Each row is a point on a landscape with many valleys, with its height.
From any point a ball takes the steepest step (drop divided by distance) to one of its 2 nearest points. It stops when none of these is lower. Distance is the straight distance between rows; heights are no part of it.
Z_821 h=206: [13 -8 -3 10 10 14  7  0  4 -6 -4 -1  7 -2 -9  3  4 -8 -9  1  4  0 -6 -8
 -9  8 -4  9  0]
Z_22 h=707: [  8 -17   6  -8   2   0  -4 -13  14   5 -11   1 -14  -4  -6   0  13 -10
  -1   8 -18  -6   6  -5  21  -1  16  13  -2]
Z_147 h=489: [-16  21   9   5  11  -5   3  -1  12   1   6 -14   2   4  -2   4 -11   0
  -5   4  -3  10   1   8 -12  12 -23 -15 -15]
Z_481 h=579: [  5 -25   7  -8 -12 -11  -2   4   2 -11  18  -1   7   1   1   2  21  10
  -7  -6   6   0   3  -4  17  -8  25   7  17]
Z_671 h=235: [  3  -4 -15   2  13   7   9   8  -3   0   5   8   2 -10   2 -14  13   4
  16   5  11   4 -10 -23   7 -17  12  -3  -8]
Z_625 h=451: [ 13  10 -13  -7   5  -8   2   6  10  15  -3  -4  14  13   0 -11 -13   6
  10   0  -2   4 -11  -6   2 -13  -2 -19  -8]
Z_734 h=480: [  6  -8  12  11 -17   8  -9   5  -8  16   2 -13 -11  -9  -7  -2  -8   7
   8  -2  12 -20 -12   7   0  -4 -13  -7   8]
Z_627 h=143: [  8   6   1  -7   3  -2  -7  17 -16   4  -2   4 -11 -11   1  -5 -17   4
 -13  -2   6   4  -2  17  -2 -16 -13  13  -4]
Z_97 h=564: [  5  13 -21  -3   7  -8   5  12 -11  -5   4   7  24  -2  12 -11  -8  -1
 -11   3   9  18 -11   0 -17  -7  -2  -3   4]
Z_850 h=423: [  7  -6   5   6   8 -12   6  -3   7  -4   0  -5  17   6 -17   6  -4 -26
 -23  -3 -12   7   5   7 -11   7   1  -2 -26]
Z_614 h=572: [-20  -2  11   3  -5  16  -1  -9   2  -4  -5 -15 -18 -10   6   0   6  19
   4   7   2   4  -6  -5   5  16 -17  -6  15]
Z_448 h=412: [  0 -12 -12   5 -22 -14  -1   6 -15  -8   3  13   9   1  13   8   5   3
  -5 -14   4  -6  -1   7  -6   8  11   3  19]
Z_918 h=473: [-11  11  -1 -16  -2   3 -22   5 -12  11   0  15  -3  -9   5  -2  -3   9
   6  12  23   1  -4  18  -2  -8 -10   3   8]
Z_275 h=326: [-19  10   4  -8  -1  14  -7 -14  -7   1   4  -2   9   2 -11  -3   6  13
  11  16  11  -1  -2  -9   1   8  -9 -19  -8]
Z_436 h=504: [  1   3 -12  25  -9   4  12  12  -1   3   3 -24   0   3   0   4  -4   2
   4 -16   2  -7 -11  10 -17  -4  -9  -8  -3]
Z_702 h=596: [ 13 -17  -6 -18 -14 -10  -8   0   6   4  12   4  14   7   1   2   6  -3
   4  -5   6  -4   9   5  19  -6  20   5  21]
Z_872 h=563: [  0   8   7 -10  -1   1 -16  -1   3   1  -2  14   4   8  -2   9 -16  -6
   9   9  -4  -5  23  10   8  -6  -4   7   2]
Z_500 h=142: [ 14   4  -3  10   7 -18  11  19  -2  -1  16 -12 -10   4   7  -7  17  -4
  -6  -4  11   1  -8  -6  -2 -17  21  10   2]
Z_985 h=264: [  4   6   8  15  -4   8  21   0   5  -4  24 -18   8  -3  -4  -3   1  11
  16 -10   7   7  -8 -21  -4   6  -6 -22 -13]
Z_213 h=397: [ -9  20   5  -2  -4  -9  -5   8   0  13  -2  11 -11   2  18  -7 -17   5
   9   1  13   3 -16   1 -14  -2 -19 -12   3]
Z_309 h=543: [-11  -3   5   8   1   0   3  10  -9  -9  16   7  -5 -27   9   2   8  -9
  -2 -12  -7   2  -1   5  -5   5   0  22   3]
Z_780 h=591: [ 11  -5  -6 -11  -3 -18   0   3  -6  -3  10  21  28  -3  11  -3  -4  -9
 -12   1   4  12  -5   2  -9   5   7  -5   8]
Z_590 h=666: [  8  -1  17  -2   5 -18   1 -11  11  -2 -14   8  -4   9   2   7  -2 -19
 -27   3 -12   4   2   5 -16  15  -1   5   2]
Z_211 h=308: [-11 -15 -20   5  -4   6   4   1 -10  -3  -9  12   6 -20  10  -5  16   3
   4  11   7   5 -15   0  -6   6  -1  -8  -8]
Z_173 h=502: [ -4  -6   8   5  -7  -8 -11   0 -11  -1 -18   3 -25  10  -3   4  -1  17
  -1   0  -4 -20   9   2   7  -8   5   0   8]
Z_897 h=337: [ -8   7   3   5   4  22  15 -12   9  -2   1 -10  -1  -4  -2  -5 -10   8
  12  -8 -11  17   4 -23   5  13 -18 -12 -18]
Z_276 h=457: [-17  -2 -11   3   7  -1   1  -9   0   3 -24  -3 -17 -14  10   0  21  -6
  -5  11   5   5 -17  11  -8  15   3   6   0]
Z_922 h=376: [-18   9   1  -1   9   2   7  -1  -2  -9  -9  -4 -21  -1   7  -7   2  10
  -1  -4 -18   7   3  -6   3   0  -2   4  -5]
Z_915 h=332: [ -7  -9  -6   5 -10  19  14 -17   0 -10  -2  -4  21   7 -13   4   2  10
   4  -2  -4   7   4 -10  -5  13  -6 -22  -8]
Z_552 h=410: [-12   9  -2  -9  -4  -7 -13  -2 -14   6  12   1  11   5  -4   0   8   1
   8  -7   1  -7   1   6   5  -5  11  -2   1]
Z_318 h=441: [-17  18   0 -15  11  -7 -14   6  -6   9   4  16  -3  -1  13  -7  -7   6
  12   6  24   5 -12  -4  -1 -11  -4  -6   6]
Z_869 h=536: [-13   6  24   6   0  14  -8 -16   5  -5   3  -9   0  -1 -11  11  -4  -5
   1   9  -9  -4  15  -1   3  12 -15   1   5]
Z_248 h=196: [-11   9  -6   2  10   7  -6   7 -20 -14   5  14   9  12   1   7  -6  15
   2 -14  19  -3   2 -17  -5  -8   2  -1  12]
Z_916 h=43: [  1  12 -20   3   7   5   4  -4   8  -2   4   1   8  23   2  11  10  -2
   9  -6   8  -8   1  -6  -7   4  18  16  15]
Z_536 h=331: [-18 -14  11  -1 -24   2 -17  -7 -16  -4  -4  20   4 -15   1   2  -5   0
   4  -4 -19  -5   7   3  10   4  -4  -5   5]
Z_139 h=553: [-14  -8  12   4   1  17   4 -11   2  -8  -5 -19  -8 -15 -10   3  12  -1
  -9   2  -7   5   1   5   3  11  -9   0  -1]
Z_239 h=200: [ 13   3  -1   1   3   0   0  10  -7   0 -13   1 -14  -5   5   9  -7  -2
 -23  -6   3   5   5  21  -7   0  -7  26   3]
Z_330 h=85: [ -3 -19   8  -4   5 -12  -7   7  -2  -6   3  24  -2  -5 -11   4  10  -2
  -2  21   4  -9  17  -4  12  -3   9   2 -21]
Z_293 h=216: [ -5   0   7   1  18  -8   2  -1  -9  -7  -1   8   1   3  -7  -7   7   3
 -11  25  11   2  -4 -11  -8  -3  -3 -17 -21]
Z_666 h=467: [-10  15  -6   4  10  -3   0   2   2  10  -7  15 -13  -5   5   2  -5 -11
  13  -1  -7  -5   1   2  -8   2  -5   9 -18]
Z_191 h=558: [ 12   7  -1  -2   5   4  -5   2   7   1  -8 -11   1  24  -3   1 -16  16
  -3   5  14  -3   1   1  -1  -4 -10  -8  16]
Z_575 h=261: [  2   9  12  -6  -1  11 -17 -15  -4  -4 -22  -6   2   6  -1   5 -23  -4
 -15   5 -17   9  11  12   5   2 -16   3  17]
Z_761 h=209: [  5 -15 -20  -9 -13  -4 -15   0  -8  -3 -17   8   3   6  -9   8  -2  -2
 -16  13   2  -8  18  25  15   4   7  -1  -9]
Z_653 h=394: [  6  -4   4  -5   5  -7  -3  -7  -3  -3   6  11  19  -5  -6   1  -5 -29
 -22  -6 -14   9   5  10  -7  11   2  11 -15]
Z_728 h=487: [ -6  14   1   2  10   5  -3  -9   0  11  -9  -1 -11 -14  -2  -1   5 -21
  -3   2   4  -5 -11   7 -12  15  -6  14  -6]
Z_30 h=408: [-19  13   1  -1  -4  19 -19 -15 -17   2 -16   6  -6  -6  -3  -3  -5   8
  -1   2  -7  -8  -7  -4   3  12 -11   4   3]
Z_896 h=562: [  7 -19   2   1  -3   1   5   8  -2 -13  12  -5   8  -3   3  -3  27  10
  -8   4  20   1 -11  -7   1  -5  18   8  19]
Z_563 h=479: [ -2  -4   4   6 -14   5 -17   2 -24   7 -13  -7 -10   2  -9   4  -7  12
  -8   0   4 -16   0  16   3  -9  -9  -2   3]
Z_417 h=488: [  7   2  -2  19 -10 -12  13   8 -11   1   9 -19   5  11  -2  -1   7   8
   4 -17   0  -7 -13  -8  -9 -10   6 -19  -4]
Z_839 h=358: [ -3   6   0 -10   1 -11  -8 -13   5  -2   3   2  11   4  -1   5  -1 -25
 -11 -10 -26   3  14  12   4  12  12  15  -6]
Z_410 h=280: [  5 -13  -4  12  -8  14  -8  -8  -9   3 -15  14   5 -13  -9   7 -12 -12
   1  -8 -15 -12   4   1   1   5  -6   8  -8]
Z_667 h=527: [-17  -9  -1  -4  -5  -4 -12  -1 -17   2 -19  10 -18  -1   3  -4  12  25
   4   2   4 -11  -7  -5  12  -6   9  -7   4]
Z_270 h=253: [  2   1  15   6   4   7  -2  -5 -15   2  11   7  11 -18 -11  -8  -6 -11
  -1  -7  -3  -6 -14 -14  -5   6  -6   1  -6]
Z_909 h=227: [ -1  -6 -17   1  17   4  17  -3  -2 -14 -15  -8   6   0  -6  -5   6   0
 -17   3 -11  17   3  -2   0  -1   5  -6 -22]
Z_834 h=370: [ -1   2  18 -15   7  -7   4  -1  -2  -4  12   4  -6   3   1  -7   8  21
  11  -9  12   9  -2 -31  13 -13  15 -16  12]
Z_746 h=267: [  8   2   7  -9   3 -13   7   6   1  -3   0   8  -1  -4  13 -14 -15  -1
  -2 -14 -28  10  -6 -13   2  -5   1  -1   3]
Z_77 h=170: [  9 -14  -1   4   5  10   8   1 -10 -16   9  -1  24  -3 -15   0   6  -5
 -20   2   5   7  -6  -5  -3  -3   0   8  -9]
Z_770 h=486: [  9 -10 -11  -8   3   6 -15   1  -8  -4 -12  11   4   4   0   2   6  12
  -5   0  16  -6   0   0  14  -8  12  19  17]
Z_717 h=610: [ 14  -1  -6 -20  -5  -5  -3   8  17  14  10  -5   3   4   8  -5  -4  -2
  18  -1  -1   3   4  10  14 -16  11   6  13]
Z_992 h=547: [  5 -15   4   5  -4  -4   5  15  -1  -6  14   8   1 -14  12  -5  15   3
  11  -1  26  -3 -11 -12  -3  -6  12   1  21]
Z_431 h=639: [ 17  -2  16 -10   1 -18   4   0  13  -4  -3  -4   9  14   4  -4  -9  -2
 -20   6  -8  10  -7   2 -12   4  -6 -10  12]
Z_607 h=440: [-12   3  16 -13 -14   4  -3  -7   8   9  18   4   8  -9   5 -14  -4   3
  22  -4  -7   7  -8 -16  10  -3  -9 -18  -2]
Z_771 h=270: [  4   5 -11  -5  20   9   3   3  -6  -7  -5   9   0  -9   3 -14   8   9
   0   7  13   7 -13 -26   7  -6   4   9   7]
Z_424 h=411: [-16  -2  -2   2   7  -9   7  -1   2 -10  -9  20 -14   3   8   0   6   8
   7   4 -16  -3  10 -17   3   1  10  -4 -10]
Z_288 h=330: [  4 -11 -12   6 -13   5  -1  -5  11  12 -21 -14  -8   0   1  12 -11 -14
   0  -5  -9  -3  10  28  -2   3  -9   2   0]
Z_44 h=328: [ -2  -4   9  -2  -2   8   3 -22  -5  -6 -10  12   2   5 -12  -6  12   9
   4  -2 -10  -4  -1 -29  12   9  13  -5  -3]
Z_12 h=300: [-11  -5 -12 -15  -1   6  -9   0   4   8   2  -7   5  -2  -3  -1   4   3
   0  24  11   3   5  26   6  -4  -6  -5  -6]
Z_605 h=277: [  6 -16   8   0 -21 -27  -4   0   6  12   2  10  -7   3   4   6  -1  -9
   5   2 -10 -17  10  15   0   4   8  -8  -3]
Z_39 h=576: [ -3  -9  -1   0  -6  -1   6   8   6   0  -4 -10  -8   7   7  -3 -12  18
   5   1   0   2   1   4  -2  -9 -13 -18   4]
Z_332 h=367: [-19  17   6 -12   1  16 -20 -18  -1   9  -3  -1   0   1   0  -7  -5   8
  10  15   9   0  -7  -7   6  15 -17  -7   9]
Z_385 h=455: [  0 -17 -15  -6 -10  -6 -11  -4 -11 -11 -13  10  11  11   3   4  13  15
 -12   3   7  -5  -1   7   9  10  20   0  16]
Z_155 h=149: [  0 -15   7   1  12   0  11  -6  10  -4  -2  10   0   0 -14   0   7  -7
  -3  22  -4  -1  11  -9   2   1   1  -8 -26]
Z_680 h=586: [  1  15 -12   0 -12  -3  -6  14   0  16  15   2  14  -1   6   5 -14  -7
  19 -14   3  -1   4  22  -8 -11  -7   3 -12]
Z_860 h=140: [ -1   1   9   6   5  17  -2  -7  12 -11   5  -7  -7   3  -6   9  10  -5
   4 -10 -18  -1  17  -8  12   1  10  28   7]
Z_794 h=462: [  1  -1 -10  21  -2  -8  13  -1 -11  -9  -1 -14   4  19  -1   1  19   2
 -13  -5   3  -4 -13  -9 -14   3  13  -8   1]
Z_148 h=293: [ -5 -12  19  -4 -10  -2 -15  -6 -19  -1   9  20  14 -15  -8  -2  -3  -4
  -1  -3  -2 -11  -1  -5  -1   2   0  -3   3]
Z_356 h=575: [ -2  12  -1  -4  -4  -4 -11  13   1   3  16   6   5   4   1  11 -15  -5
   9  -7  -1  -1  25  24   2  -8  -3  14  -5]
Z_779 h=400: [-14  13 -14   6  -2   4   8  -9  -5  -2  -6   5   8   9  15  -6   3  12
  10  -4   2   2 -17 -25 -11  16  -2 -13  11]
Z_730 h=450: [-10  17   8  -9   0  -3 -20 -14 -20   5 -13   8  -1  15  -8  -3 -11   8
  -3  -2  -4 -12  -3 -10   3   4  -3 -10   6]
Z_724 h=316: [  6   1  21   5 -16 -17  -8   6   2  13   8  10  -6  -3   2   5 -15 -11
  11  -7  -9 -14   7   9  -5  -6  -1  -1   0]
Z_637 h=517: [ -2   1 -11  21   8   8  17  18 -10 -11  11 -15   1 -15   2   0   3   2
  -4  -9   4   5  -7   3 -14  -7 -10   3  -9]
Z_511 h=373: [ -2   1  -6 -10  -1  -4   3 -14  -4  -2   5   1  15  14  -7  -4  20   8
   4  -1  -2   1   1 -13   7  -3  26  -7  -2]
Z_660 h=116: [ 14  -5  10   5  10  -3  11   4 -10  -9  11 -14  11  -2 -14  -9   8  -4
 -26   0   0  12 -13  -9  -8  -7  -3  -8 -19]
Z_570 h=221: [ -5 -19  -7 -11 -16 -14   0  -6  16  15  -2  11  -4  -8  15  -3  10 -10
  14   6 -16  -5  -1   8   5   6  12  -7  -1]
Z_641 h=224: [ 10   3  -5   5  -6 -27   7  15  -3   4  10   7 -15  -8  17   0  13 -13
  -9  -9   5  -1  -2  12  -5  -1  15  18   4]
Z_894 h=460: [-10   0   0  15 -11   3  -5   8 -14   1  -5  -4 -12  -4  -5  10  -9   2
  -7   0   1  -9   8  25 -14  -1 -16   0 -14]
Z_767 h=174: [ 10   3  -3   0   6   0  11  -3  -4   0  -4 -17   7  -2 -11 -12   0   1
 -11  -6 -14  10 -11  -8  -1  -5  -2 -11 -19]
Z_273 h=311: [ -8   0  12 -12   1   5 -12 -20  -1  -2 -14  -2  10 -12  -6   3 -11 -20
 -15  -2 -27  13  11  14   5  10  -6  10   5]
Z_858 h=195: [ -4  14   6 -11  -1   2  -4  -5   7  -3 -12 -18   1  13   5  -3 -21  13
 -11  -2 -22  16   5   5   6  -1 -18  -6  14]
Z_236 h=309: [  4  13  -3  -2  21  14   6  -8   6  -5  -4  -4 -13   6  -2  -7  10  12
   5   6   8   0  -6 -28  12   3   7  10   6]
Z_428 h=570: [-25 -20   1   0  -8   6   2 -10  -6 -11  -5  -7   2 -21   1   3  20  -1
 -12   1  -4  12  -3  15  -1  17  -2  -5   0]
Z_699 h=254: [ 15   1   7  -4  -3   5   9   6  10  -7  13 -13  16  12  -4  -3 -16  11
   5 -18 -13   9   9  -9   6 -13  -1  -5  11]
Z_198 h=420: [-19   7  -5   6   4  -5   2  -7  -7  -7 -23  -4 -27   2  11   1  13   9
 -12   5  -7  -1 -10   2  -8  13   3   2   7]
Z_449 h=588: [  6 -23  -5  -3  -8   3  14   9   5  -2   8 -18   5  -3  -2  -3   1  11
   0   3   0   7   2  11   3  -9  -4 -10  -3]
Z_863 h=80: [  3  -3   6  -4  -2 -15   6  -7  24  16   4 -19   7  -7   3  -5   8 -21
   1   4  -9   4 -12  12  -9  10   2 -16  -5]
Z_227 h=307: [ 14  -7  -3   7 -21   8 -10  -3  -4  12 -15   2  -6   1   2  12 -16  -9
   2  -9 -15 -11   9  18   2  -3  -4  11   9]
Z_856 h=165: [  4  15  -5   4  -7   2 -10  -6   1  24   6   2   2   3  -6   6   0 -14
  25  -2  11 -23  -3   7  -9   3   5   5  -1]
Z_716 h=449: [-17  11 -28   5   2  10  -2   1  -1   1 -18  17  -7   1  12   5  -3  -4
  15  -5  -9  -3   5   4  -3   2   3  10 -11]
Z_479 h=507: [  9  10 -23  -7  -7 -13  -8   3 -20  10  -6  14   8  10   5   5  -1  -2
  -2  -7  21  -7  -2  13  -4  -3  15   5   3]
Z_926 h=452: [ -7   6   3  12  17  -5   7  -2   2  -7   2 -12   9   2 -13   5   3 -15
 -20   7   3  10   3  14 -16  11  -7  -7 -23]
Z_150 h=590: [ -9   7   8  -8   9   2 -10   9  10   2  22  -3  -8   7  -5   6   4   7
  23   6  18  -6  15  -2  12 -14   5   2   8]
Z_223 h=338: [ -8  -1 -16   8  -1   1  -2   2 -13  -6   7  11  16 -17  10  -2  22  -3
  -5  11  18   5 -10  -2 -12   6   5   2   6]
Z_819 h=279: [  3 -16  10   0  -8  -8   4 -16  -7  -2  -5  12   2  -5  -4  -7  13  -9
  -7  -5 -21  -7 -10 -19   2   8  15  -4  -6]
Z_244 h=197: [  3  24  -1   0  22  11   7   7   8   2   4 -14  -7  -7   0  -6 -11  -2
  -1  -5   1  12  -9  -8  -4   2 -18   9  -5]
Z_475 h=115: [  7   7  -5  12  -6  -3  -9   2  -1   7   8   3   4  17  -9  14   6 -11
   7 -13  11 -22   5   6  -6  -1  16  16   6]
Z_142 h=565: [  3   8  12   3   8   0  -5  13   2  -1  15   9 -10  -7   3   6   8   0
  11   4  36  -7  -5  -3  -9  -4   4  11  16]
Z_736 h=459: [  6   3  14  17  -2  13   2   1  -4   5   8 -10  -9  -5  -3  -3   1   5
   4   0  19 -17 -22 -17  -6  11  -7  -2   8]
Z_691 h=503: [ 16  -8  -3 -14   6  13 -10  -2   9  -4  -8  14   6  -3  -1   1  -5  -2
   3  10   5   0   8  -3  17  -5   6  19  21]
Z_601 h=539: [  5  19   7   8   1   6  -5   0   3   3   7  -4   9  13  -9   9 -13  -2
   4  -4  10  -8   0  -3  -8   6 -12  -1   6]
Z_188 h=578: [ -1   0  15   2   3   3  -3   8   7   2  17 -11 -10   4  -8   7  10   7
  11  12  32 -15   0  -1   2  -6  -1  -1  11]
Z_829 h=250: [-12   6   5   9   8   5  -5   8 -21 -17   9   3  -1   5 -11   5  12  18
  -5 -10  19  -6   3 -17   2 -12   8   3   2]
Z_113 h=531: [-17  -2   4   7   2  -1   9   8  -7  -5  16  -8   0 -28   6  -3   7 -14
  -3  -8  -5  14  -6   9 -13   3  -9   3 -10]
Z_480 h=532: [ -3 -14   7   4  -1  -1   0  15  -6  -7   1  19 -11 -18   4  -1   4  12
  10   0  10 -10  -4 -13   4  -8   1   3   5]
Z_713 h=169: [  8  -6   9 -11  -6   7  -7   2   3  -9  -8   2   1   6   6   5 -22  12
   3  -1 -13   7  17   1  19 -18  -5   3  24]
Z_112 h=413: [ -7  -2   6 -11  -8   6   3  -4  -6   9   7   2  -6  -2  -1 -10   0  19
  24 -14   1   3  -2 -20  16 -17   5 -20  -3]
Z_665 h=136: [ 19   1   9  -5  16  -8  11   4  31   2   2 -19 -17   8   2   2   5 -13
  -7   4  -4   7  -1   6   0  -2   7  12   7]
Z_548 h=199: [ -1   7  -6   8  -5  -1   5   1  14  16  17  -4   6   2  -4   3   8 -16
  23  -1   3 -14  -3   3 -10   3   4  -6 -10]
Z_169 h=162: [  4  -4   6   4  -3  -4  21 -13  22  11  -2 -26  -8  -7   2 -10   9 -11
   6  -7 -12   8 -18 -10  -3  12   1 -19  -6]
Z_23 h=516: [-10   7  11   2   5   0   4  -8  13  -1   0   0   0   4   0   4  -8  -7
   1   7  -7   2   3  -4  -9  18 -11  -8   1]
Z_928 h=207: [  4  13   7  -3   4  -4  -7   3 -12   4  -9   7  -3  -7   3  -5 -23  -7
 -11 -14 -22   6  -2   4  -3  -5 -13   8  -6]
Z_938 h=231: [ -8   2  -1  15  -1   8  17  -1   9   4  18 -12  -3  -8   0  -2  11  -4
  18  -2   1  -1  -7  -9 -10   6  -4  -9 -14]
Z_240 h=387: [ 12  21 -11  11   6  -7  13  15   7   2  -5  -8  -7  10   8  14  -6   1
  -6  -1  15   2   6  22 -22  -2  -8   9  -2]
Z_434 h=598: [  0 -31   1   0 -12  -4   7   8   7 -12   5  -7   4  -2   3   7   8   2
 -12   8  -2   5  12  17   3   4   1   1   4]
Z_610 h=147: [  0 -23 -15  -3  -2 -10  -2   6   3  -5  -2  17  -1  -9  -4   5   6  -6
  -7  14  -4  -4  21  14  19   0   9   2 -23]
Z_416 h=716: [  7 -27  10  -4  -4   7   2 -21  14  -4 -10  -6   4  -4 -12   4  18  -9
  -8   7 -20   5  10   0  15   8  13   1  -2]
Z_7 h=434: [  2   4  -5  20   0   7  15  -5  -4  -5   2  -9  -3  10   3  -2  12  10
   2  -5  15  -7 -16 -29 -10   9   5  -8   9]
Z_620 h=345: [ -2  12 -16 -10   1 -14  -8  10 -16  -2   4  20  -2  -9   4   4  -4 -11
 -15  -1   0   4  13  21   6   0   4  20 -15]
Z_207 h=269: [ -8 -17 -19   5   2   8  15  -5  -4  -9 -22  -5  -1  -3   3  -4   6   7
  -8   3  -8   8  -7   2  -3   5  -2 -13  -9]
Z_990 h=121: [-10  21 -25   8  10   5   1   8  -9 -12   3   3  13  13   6   3   7   7
   5   3  21   3   3  -2 -11  -5   5   7   8]
Z_628 h=222: [ 11 -17  17   4  -8  -4  16 -14   9   6  -2 -13 -12  -2  -6  -6  14  -3
   1  -5 -14  -6 -11 -16   2   4  11 -11  -4]
Z_87 h=371: [-12  -6   1  -3 -22  -2  -6  -7 -13  -5   0   9   9 -10   7   5  -3  -8
  -7 -16 -19  -2   2  12  -6  17   2   5  14]
Z_513 h=201: [  3   7 -11   4   9  -7   2  12  -5   6  17   3   2  -3   3  -5  16  -8
  15  -2  15  -4  -5 -12   3 -14  20   6  -6]
Z_206 h=424: [ 12  19  -3 -10   5  -6  -3  -1  22  18   0  -1  13   4  -1  -8 -19 -12
   9  -1 -17   6  -6   1   2  -1  -8  -9  -9]
Z_874 h=318: [  6 -14   4  -4  -3 -13   2   0  -9  -7   0  15  -3  -9   7  -6   1  -5
 -14  -7 -20   2   2  -7   9   1  12   9  -5]
Z_374 h=357: [ 17   4  -7   0   0  -6   5   8  22   9 -16  -8 -10  12   8  10 -18   0
  -1   5  -2   3  10  23 -10  -5 -12   3   2]
Z_934 h=95: [  5   2   8  11  10  23  12  -5  20 -16   2 -17  -7  13  -8   9   1   1
  -4  -7  -4   2  11 -16   6  10  -3  18   9]
Z_799 h=44: [  2  -5   9  12   6  11  16  -1  23  -5   1 -22 -17  11  -2   7   1   9
   8   1  -5  -3  13  -7   7   1  -5   1   1]
Z_808 h=429: [-15  11 -28  10   2  11   5  -2  -9   3 -11   9  -1   1  11  -3   5   2
  15 -10  -3  -6 -15 -13  -6   6   3   1   0]
Z_963 h=495: [ -3  17  13   0   1 -14 -10   5 -22   0  -2   1   2  14  -2  -3 -19  13
  -9 -16   1  -5  -3  -8  -9  -9  -7 -12   5]
Z_967 h=114: [  4   5   1 -18   4   8  -5   4   5  -3  -6   3   9   0   8  -8 -29   9
   2   0 -14  21   9  -1  13 -14 -12  -2   8]
Z_433 h=82: [  8  -1   8  -3  10  13  -2  12  -3   3   0 -15 -17 -12  -7  -6 -15   9
  -3  10   7   2   1   5   8 -18 -19   2  -8]
Z_581 h=329: [ -7   2 -10  -1  -8   6  -6   1   8  17  -3 -10 -10  -9   6   5   4  -9
  12   5   2  -2   1  31  -2  -2  -9   8  -5]
Z_94 h=366: [-16  -4 -15   2 -13   4   9  -8  -8  -4   3   5  19   6   5  -4   5  11
  15  -5   4   3  -8 -13  -3   5   3 -25   1]
Z_838 h=550: [ -4   5  19  -1   2  16 -19 -12  -3  -4   2  -1   4   4 -21   9  -3  -7
  -3  14  -8  -5  28   7  18  -7  -1  11  -3]
Z_334 h=620: [ 13  -2   1 -11   2  -2   3   9  20   1  18   1   7  -8   3  -3  -7 -12
   9   8   2   6   5   7   1  -6  -1   7   2]
Z_302 h=292: [  0  13 -18   3   0 -22  -4   7  -8   1  12  11  -4   1   6   6  12 -14
  -9  -8   3  -8  11  14   4   2  18  21  -9]
Z_95 h=213: [  7  -9   0  -7 -10   2   1  -4   4  -9  -4  -9   5  22  -3   4  -7  15
   1  -7 -17   1  21   1  17 -12  10  -1  14]
Z_391 h=396: [  7   6  -3  -4   3  14  -1 -10  25  14 -16  -7   4  -3   1  -4 -26  -9
  11   5 -13  11  -1   0   8   5 -26  -8  -4]
Z_70 h=278: [ -5   0   4  -3   7   1   3  -5  -2  -2   0   8   7  11  -5  -4  -5  16
   5  24  17   0  -3 -17  -7   6 -14 -27 -11]
Z_853 h=615: [ 16  -6  14  -9  -1 -16   0  11  -1  -7  14   5  16   9   2  -3  -5   0
 -16   4  14   8  -5   1  -6  -8   4  -2  12]
Z_701 h=257: [  0   2 -22 -12  -1  -1  -9   4   3  -1  -9  -1  -1  11   0   5   1  -1
  -6  12   1   2  16  28  10   2  10   9   1]
Z_181 h=163: [ -2 -10  -5 -16  -4 -13   0  -4   7  13   4  -1   2 -15   9 -11  13 -16
  -2   7  -7   9  -9  14   4   3   7  -3  -5]
Z_305 h=310: [ -2   9  21  -2  19  -7  -6  10  -6  -7  13   2 -13  11  -7  -1  10  10
  -1  -8  19  -1   4 -23   8 -17  13   3   7]
Z_362 h=55: [ 15   2  14  -3  11 -14  10   8   8   0   2  -9 -20   0   3 -10   4  -4
  -5   0  -5   0  -9 -10   2 -10  11   9   1]
Z_739 h=139: [ -1  19  10  10  16   5   2  15   1   1   9  -9 -24  -8   0   0  -9   6
  -2   7  14   0   0   4  -8  -4 -21  10  -6]
Z_117 h=232: [  3  -8  -6   9 -16  -8   8   7  11  10  17   6   8  -8  14   4   5 -18
  20  -4   4  -7  -7   7 -19   6   3  -3   3]
Z_861 h=344: [ -7   8 -10  -4   4  12   1  -5   0   3  -9 -13 -16  10  -1  -6   3  16
  12  -1  -6  -3   1  -9  16  -7   2   2   1]
Z_824 h=518: [  9 -14   6  -8   2  17  -1   2  10  -1   0  16  -2 -17   3  -3  -4   8
  16   4   6  -3  -2 -18  12  -5   3   7  15]
Z_911 h=372: [ -4   2  -3  -1   4  26   2 -21  18   5 -13 -13   0  -1   4  -1 -16   2
   8   5  -9  18   1 -12  13  20 -22  -9  -2]
Z_673 h=258: [  5   3  -1  -8  12 -12   5   5   6   0 -22  13 -19  -4   9   6 -10  -7
 -17   9  -3  11  14  20  -8   4  -6  16  -9]
Z_772 h=302: [  1  -5   9  11  -7  24  14 -15   2  -7  12 -14   8   0 -23   0   0  16
   6  -1   1   8   7 -20   4  10 -13 -17 -17]
Z_401 h=97: [ 11  -3   7   3   9   1   7  -4  24   2  -4 -27 -13  10  -8   3  -1  -7
  -3   2 -15   2  16   8  10  -4   1   2  -2]
Z_906 h=247: [ 19 -15 -16   9  -4   3  -1   1 -10   1 -12  19   8  -5  -5   4  -3 -12
 -10  -4   5 -12  -5   5  -5   4   5  14  -3]
Z_750 h=684: [ 12   0  13   6   6  -6  -2  -7  13  -5 -19   8 -19  15  -2  10   0  -7
 -19  15   0  -8   9   4  -8  12  -1  16   5]
Z_325 h=537: [  1  15  -6  -3  -1 -13   2   1 -11  -2  -7   1  16  15   7 -10 -15  12
 -11  -1   1  11 -17  -3 -17  -3  -7 -18   6]
Z_881 h=439: [ -9  -3   4   5 -11  -8  -3  11 -10   1  17  -5   1   0  -3   7   5  -1
   0   3   8  -9   2  19  -7  -3  -2  -7  -5]
Z_220 h=354: [  5   8   9  -2 -10 -18  -5  11   7  18   5   7  -6   6   7  -2 -17  -1
  18  -7   8  -7 -10   4  -7 -11  -5 -14   4]
Z_461 h=481: [  9   3 -27  -5  -4  -9  -5   8 -15  11  -9   6  15  12   1  -7  -8   5
   3  -7  12  -1  -9   6   0 -14   9 -12  -4]
Z_503 h=696: [ 12  -6   7   7   7  -4  -7   0   4  -1 -10  11 -10   7  -5   7  12  -6
  -9   4  -1 -17   3  -8   4   2  15  24   1]
Z_444 h=214: [ 13   7  -5   4  10  17  10   3   4   7  -1 -17   4 -11  -5 -11 -11  -3
   2 -14 -12   7 -16  -9   3  -3 -12   1 -14]
Z_111 h=609: [ -2 -18   0  -5   0  -7   4  10  14 -11  15   7   5   0   5   7   7   0
   2  11  10   2  15   8   3   2   6   7   5]

Two balls start at each pair of points below. Name the first point that both come to, or write -.
Z_356 and Z_601 | Z_23
Z_434 and Z_481 | -
Z_728 and Z_503 | -

Where does a ball stop that starts at each point below?
Z_22 | Z_330
Z_111 | Z_967
Z_717 | Z_660
Z_188 | Z_660
Z_374 | Z_660
